A landscape with many valleys, sampled at points; each row gives a point and its height.
From any point a ball rolls to the lowest of the 2 points nearest to it. It stops when none of these is lower. Distance is the straight distance between rows; heights are no part of it.
j143 (h 175): [ 14 -24   6  19  -4  -2 -27  18  10   2  13   2  37 -10 -16  -8  23 -23
 -21   9   9]
j232 (h 395): [-15   4  -5  -8   0   9 -11 -13   2   4 -36  12 -28  -4   8  16  11   5
 -10 -26  16]
j443 (h 776): [ -4  -9  30 -15  22 -30   9  16   2  -6  -7 -14  21  -7   4  -5  -8 -11
  -8  19 -20]
j783 (h 205): [-15  -2 -12   4  -7  14 -28   0   0  -2 -16  19  -9  -8   4  12  24   1
 -25 -23  29]
j270 (h 550): [  6  -7  11   7   7 -21  -7  15  -1   1  13  -4  16  -2  -3  -8   2  -3
  -9  -1  -5]
j818 (h 239): [ 14 -20   5  14  -2  -4 -16  15  12 -10   7  -2  49 -14 -18  -7  22 -33
 -23  23  11]
j370 (h 537): [-11  12   9  -1  -7  22 -25 -11   9  10 -15  11 -24  -9   7  -8 -13   5
   2 -13  -6]
j272 (h 499): [ 14   0 -28  -1  -2   5  31 -10 -19  -6  41  -6   3  23  -6   5   7  10
   8  12   8]
j935 (h 416): [ 26  11 -18  11 -23  14   8  -1   1  -6  40  -2   9   2 -10 -16 -16  11
  19  27   9]
j834 (h 611): [-18 -15  29  -8  17 -15   3  20  10   0 -30  -5  18 -19   7   2   6 -19
 -13  25  -4]
j736 (h 783): [ -8 -11  21  -4  12 -16 -17  17  10   8 -24   2  -8 -14   4   6   4   4
 -10  -8  -7]
j978 (h 758): [  1  -8  24  -2   5 -21 -26  20   8  13  -9   3  -6 -10   3   1   3   9
  -8 -13  -7]
j860 (h 649): [  9   2 -24  10 -15  12  -2  -2 -20   6  27   8 -14  20   1  12  33   9
   1 -22  14]
j765 (h 541): [-12 -13  12 -11  21 -29  15   2   3  -3 -24 -14  -8   5   0  15  -5   1
  -2  -6 -13]
j988 (h 722): [-17   8   4  -6  11   5  26  -7   3 -12 -22  -3  12  -4   9  -4 -16 -13
   3  13   0]
j993 (h 551): [ -8 -14  18  -2  12  -8   2  14  10  -7 -18  -4  38 -26  -4  -3   8 -36
 -15  36   1]
j749 (h 111): [ 17 -20   9  19  -7  -3 -36  19  11   6  16   3  29  -5 -14  -8  21  -9
 -20  -1   4]
j854 (h 769): [  6 -10  28 -11  19 -42   3  20  -1  -7  10 -14  25  -8  -3  -6  -7 -11
  -9  21 -22]
j534 (h 587): [ 16   1  -4   1   5 -22  10   0 -18   3  36 -12  -4  18 -12  -1 -10  13
   6  -1 -14]
j772 (h 668): [ 10   7   1  -5   1 -12  11  -8  -6  13  12  -3 -20  13  -3  -1 -10  17
  20  -9 -16]
j925 (h 614): [ 10  -2 -15   6  -9  -2  -3  -7 -16  11  12   3 -21  16   0  18  28  14
   1 -27   7]
j320 (h 583): [  6 -10 -25  -6  -7  -6   2 -12 -18   7   6  -2 -23  21   2  26  35  14
  -2 -33  12]
j728 (h 439): [ -9  11 -30   9  -5  28  24 -13  -4 -12   4   8  12   3  -2  -5  -7  -3
   8  15  20]
j948 (h 650): [  4   0  -4   1  -7 -10 -10  -3 -11  13   5   7 -24   8   2  11  17  14
   0 -29   4]
j796 (h 637): [  6 -12   9   4  10 -35  -1  18  -8  -4  28 -10  22   5  -7   1   4  -1
 -12   0  -6]
j555 (h 734): [  6  12  12   1  -6  -2  -6   2   4  11   6  -1 -10   3   2 -12 -18   9
  13  -7 -19]
j142 (h 540): [ 24   7  -3  -4   0 -17  16   1 -14  -1  42 -13  -2  12 -10  -5 -26  16
  12  16 -16]
j862 (h 558): [ -7  15   1   6  -9  32 -23 -14  15   5  -7  11 -11 -11   3 -14 -16   1
   6  -3  -3]
j29 (h 579): [-15 -20  26  -6  13 -11  -4  21  11   2 -29  -5  25 -24  -6   1  15 -28
 -16  34  -1]
j196 (h 347): [ 17  10 -18  15 -22  18   1   1  -8   1  45   0   4  10  -8 -12  -2  14
  15  10   4]
j821 (h 610): [ -1  14   4  -1  -3  16   7  -3   9  -5  -6  -1   4  -7   8 -18 -28   0
  17  18  -5]
j703 (h 519): [  6 -12  22   2   5  -5 -12  11  15  -4 -10  -3  38 -22  -9  -9   8 -32
 -10  34  -7]
j587 (h 468): [ -5   0 -19  -1  -1   6   6 -19 -10   6 -10   9 -21   8   1  19  18   3
   2 -26  14]
j815 (h 506): [ 24  12   1  -4  -5 -15  12   5  -7  -7  38 -10   4   6  -7 -15 -33  13
  19  26 -14]
j466 (h 580): [ 11  10 -30  16 -22  34   5  -6 -10   5  38   8  -4  16  -4  -1  17  13
  12   1  13]
j998 (h 340): [ -4 -19 -10  -9  12 -26  -1  14  -4  -4 -26  -5 -16   4  -1  26  26  10
 -20 -27  18]
j247 (h 632): [  1  16  14  -7  -6  14  11  -3  13  -4 -13  -3   0  -9   9 -19 -36   2
  22  27 -16]
j413 (h 330): [-13   9 -15  -3  -7  21 -11 -17   0   3 -24  18 -26  -3   9  13  10   1
  -9 -22  19]
j561 (h 350): [-10   4  22   1  -1  32 -22 -10  23  -4 -24   4   4 -21   5 -20 -11 -18
  -4  20  -8]
j278 (h 824): [-10  -1  19 -13   9 -14   9  -7   9   7 -38  -5 -27   4  14   9 -14   5
   8 -13 -17]
j594 (h 893): [ -7   7   1 -18   8   2  26 -19   3   7 -24  -4 -25  10   7   6 -21   6
  23  -4 -13]
j832 (h 379): [ 12  -4 -15   3   3 -13  27   0 -26 -15  44 -16  16  21 -13  11   4   3
  -6   6  -2]
j195 (h 793): [-13  -5  15 -16   9 -23   3  -3   8   7 -46  -5 -27   3  10  19  -1   7
   3 -20 -12]
j221 (h 163): [ 16   6 -16  23 -27  23 -20   0  -9   8  38   7  -7  11  -5  -2  14  12
   4 -14   4]
j954 (h 524): [  5   4  12   5   4  -1  -2   7   4  -4   3  -3  21  -8  -1 -15 -12 -11
   6  12 -11]
j612 (h 449): [-21   4   3 -10   3  13 -10  -5   8   0 -43  13 -25 -12  11  12   6   1
 -15 -18  11]
j539 (h 131): [-12  -7 -10  -4  -1   0 -23   9  -2  -1 -23  12 -13  -9  -1  15  24   7
 -26 -23  26]
j11 (h 642): [  1  12 -14  -8   4   8  37 -10  -2  -9   5  -1  -1   5  -2  -6 -22  -1
  16  19   4]
j313 (h 470): [-12 -25   8 -15  24 -35  10  11   4  -4 -38 -17 -11   2   2  24   8   3
 -10 -12  -6]
j997 (h 240): [ -7 -11 -11   1   4 -13 -10  12  -7  -1 -13   6 -10   2  -1  18  25   7
 -18 -24  21]
j389 (h 378): [ -5  -3  23   3  -2  18 -31  -1  21   6 -16   5   9 -21   0 -14   0 -16
 -10  13  -6]
j198 (h 571): [ -4  17  -8  11 -16  38 -29 -16  10   6   5  11 -12  -6  -3 -15 -11   4
   4  -3   4]
j850 (h 325): [ 19 -13   0  13  -2  -4  -7  15   2 -19  25  -6  47  -5 -13 -15  13 -26
 -16  18  11]
j188 (h 326): [ -9   2 -20  11 -10  19 -11  -7  -5  -1  -1  15  -1   0   1   7  17  -2
 -10 -17  20]
j967 (h 500): [-17   4  14  -7  -2  11 -25  -6  11   6 -31  11 -23 -15  14   0  -1   3
  -9 -14   1]
j171 (h 676): [ -8  12  -7  -9   8  10  32  -6   0 -12  -8  -2   9  -3   5  -7 -26  -4
  14  21   1]
j293 (h 794): [-16   1  22  -2   9   8  -2   0  14  -3 -30   5   6 -15  14  -7  -8 -13
  -4   7  -6]
j279 (h 493): [ -5  12 -30   5  -5  26  22 -16  -8  -4   7  13  -2  11   1   0   3  -1
  13   2  18]
j306 (h 718): [  0  -2  26  -5   6 -25 -15  13   5  14  -6  -3 -15  -1   5  -1  -6   9
   4 -14 -20]
j101 (h 387): [-11  13 -25  -1  -3  29  36 -13   2 -15  -6   6   9   0   3  -5 -14  -7
  15  21  18]
j394 (h 554): [ 12  -9 -25 -15  -6  -2   6 -26 -11  11  -5  -1 -27  18   5  26  32  13
  11 -34  14]
j252 (h 706): [  6 -16  18  -1  19 -40   2  23  -9  -4  24 -13  32  -2  -9  -5   0  -7
 -15  11 -12]
j493 (h 577): [  2  10   1   4  -1   7   6  -1   7  -5   2  -3   9  -9  -1 -16 -17  -3
  11   9  -4]
j79 (h 762): [ -5  -7   9 -11   9 -23  -5   3   5  10 -30  -1 -25   2   6  17   3  10
  -3 -25  -6]
j299 (h 683): [  3   3   1  -1  -3 -10 -10  -2  -2  14  -3   4 -22   6   2   7   3  14
   6 -27  -6]
j563 (h 288): [ 20   1 -16   2  -5 -11  22   2 -23 -15  50 -14  16  15  -9  -1 -10   5
   1  20  -1]
j953 (h 605): [ -5  -3  13 -12  15 -25  16  -2   1   2 -12 -14 -12   6   4   7 -15   2
   6  -7 -22]
j891 (h 619): [ 12   3 -23   6 -16  20   4  -4 -17  10  36   6 -14  21  -2   8  24  15
   8 -12   7]
j731 (h 120): [ 20  -1  -4   5  -2 -19   5  11 -16  -8  47 -14  21  13 -11  -8  -5   2
   0   9  -6]
j861 (h 723): [  1  -6   5  -5   7 -29   0   0  -4  10  -6  -7 -22   9   0  15   4  11
   3 -23 -12]
j859 (h 665): [ -1   2  27 -12  13 -33   0   4   1  10 -12 -13 -19   8   4   1 -15  13
   9 -12 -28]
j560 (h 719): [-15  -5  27 -13  19 -20  17   9   3  -5 -22 -11  11  -8  14  -4 -13 -12
  -5  20 -16]
j584 (h 327): [-15  16 -13   1  -1  33  24 -15   8 -12 -17   7   6  -8   7  -7 -18  -9
  12  14   9]
j255 (h 247): [  5   4 -14  21 -25  24 -28   5  -5   3  27   7   2   7  -5   0  18   2
  -7 -16  10]
j485 (h 396): [ 12  -8   0  11   1  -6   0  12   2 -16  14  -8  44  -9  -8 -14   2 -22
  -9  19   5]
j327 (h 411): [  3  -2  19   7   0   7 -27   4  16   4  -5   4  19 -17  -2 -13   0 -13
  -5   7  -6]
j989 (h 264): [-21   6 -12  -1  -8  24 -24 -12   7  -4 -26  19 -13 -11   8   8  16  -1
 -20 -17  25]
j286 (h 652): [-17 -18  31 -14  19 -23   5  18   5   1 -33  -7   6 -13  11   4   3 -11
  -9  17 -11]
j544 (h 560): [  9   4 -19   1  -3   8  27 -12 -12   0  23  -1  -6  14  -8  -2  -3  12
  19   8   7]
j128 (h 252): [ 19   9 -11  16 -19  13 -12   6  -7   8  35   3   1  10  -6  -7   4  10
   7  -7   2]
j942 (h 542): [  3   9 -28  12 -15  32  10 -12 -12   0  20   9  -2  11  -3  -1  10   5
  11   5  18]
j184 (h 702): [ 12  15   4  -1  -3  -4   4  -2   0  11  14  -2 -16   6  -2 -12 -26  17
  25   3 -19]
j240 (h 604): [  8   9 -14  -6   0   1  27 -10  -6  -4  19  -1  -3   6  -4  -5 -19  10
  19  16   0]
j361 (h 770): [ -3  12   6  -4  -1   4   1  -6   4  13 -10   6 -19   2   8  -4 -17   9
  15  -8 -12]
j35 (h 310): [  1  -2  -8  19 -23  23 -42  -3   3   2  13  13  -1  -4  -3  -2  18   2
 -18 -19  16]
j849 (h 282): [-17  17  -4   3  -3  40   8 -15  14  -9 -25   8   4 -11   8 -14 -18 -11
   5  14   5]
j519 (h 265): [-12   0 -14  16 -11  25 -31  -3   4  -4  -3  18   0  -4   0   5  21  -3
 -20 -14  24]
j535 (h 446): [  6  -4 -26   0   7  -2  34  -7 -23 -11  38 -13   9  20 -10  10   6   2
  -2   8   6]
j995 (h 394): [ -9   4 -19   9  -2  12   3 -12  -9  -2  -5  14  -8   7   3  12  14  -2
  -4 -14  17]
j868 (h 518): [  3  -4 -17 -11  -1   3   8 -24  -8  12  -9   4 -28  15   2  17  14  12
  13 -28   5]
j569 (h 864): [-15   5  15 -15   9  -5  25 -12   6   4 -30  -6 -15   5  14   3 -22   2
  14   0 -20]
j436 (h 464): [  4  -1  15   5   3  -7 -15  12   9   3   3  -1  21 -12  -2 -12  -3  -8
  -4   6 -10]
j642 (h 763): [-21   2   7   0   9  11  13  -2   9 -10 -27   4  10 -11  12  -3  -6 -15
  -5   8   4]
j685 (h 472): [ 15  -5  16   5   6  -4  -6  10  10  -9   6  -5  37 -15  -9 -18  -2 -29
  -2  27  -7]
j528 (h 285): [ 24   5 -10  12 -16  -5  -1  13 -11  -8  54 -11  20  13 -10 -12  -5   4
   4  12  -3]
j400 (h 409): [-13 -20  -6 -19  16 -32   6   8   0  -2 -39 -13 -16   3  -2  29  18   7
 -13 -23   9]
j384 (h 634): [ 10   1  -1  -3   7 -20  12  -2 -11   9  16 -10 -10  16  -6   2  -7  12
  10 -13 -15]
j429 (h 811): [-16  -6  23  -9   9  -4  -9   7   8   7 -33   3  -8 -14  12   2   1  -4
  -9  -3  -5]
j372 (h 324): [-16  12  10   0  -4  34 -11 -12  18  -3 -25   3  -2 -15   9 -13 -15  -9
  -4  11  -4]
j857 (h 466): [ 23  12  -8   2 -14  -2  11   1   0  -9  39  -1   8   2  -8 -13 -30  12
  21  29  -3]

Call two points neighbours if one is among the 2 nearest of the other. Go from one point of each pair to the other, from neighbour to neighbour, staying as low as possible. Name the highest point that can't be avoided.
j849 and j749 => j443
j849 and j539 => j860
j731 and j749 => j429
j539 and j221 => j35

Where does a ball stop that starts at each point below?
j642 => j731
j252 => j849
j862 => j539
j544 => j731
j278 => j539
j925 => j539
j891 => j849
j978 => j539
j954 => j849
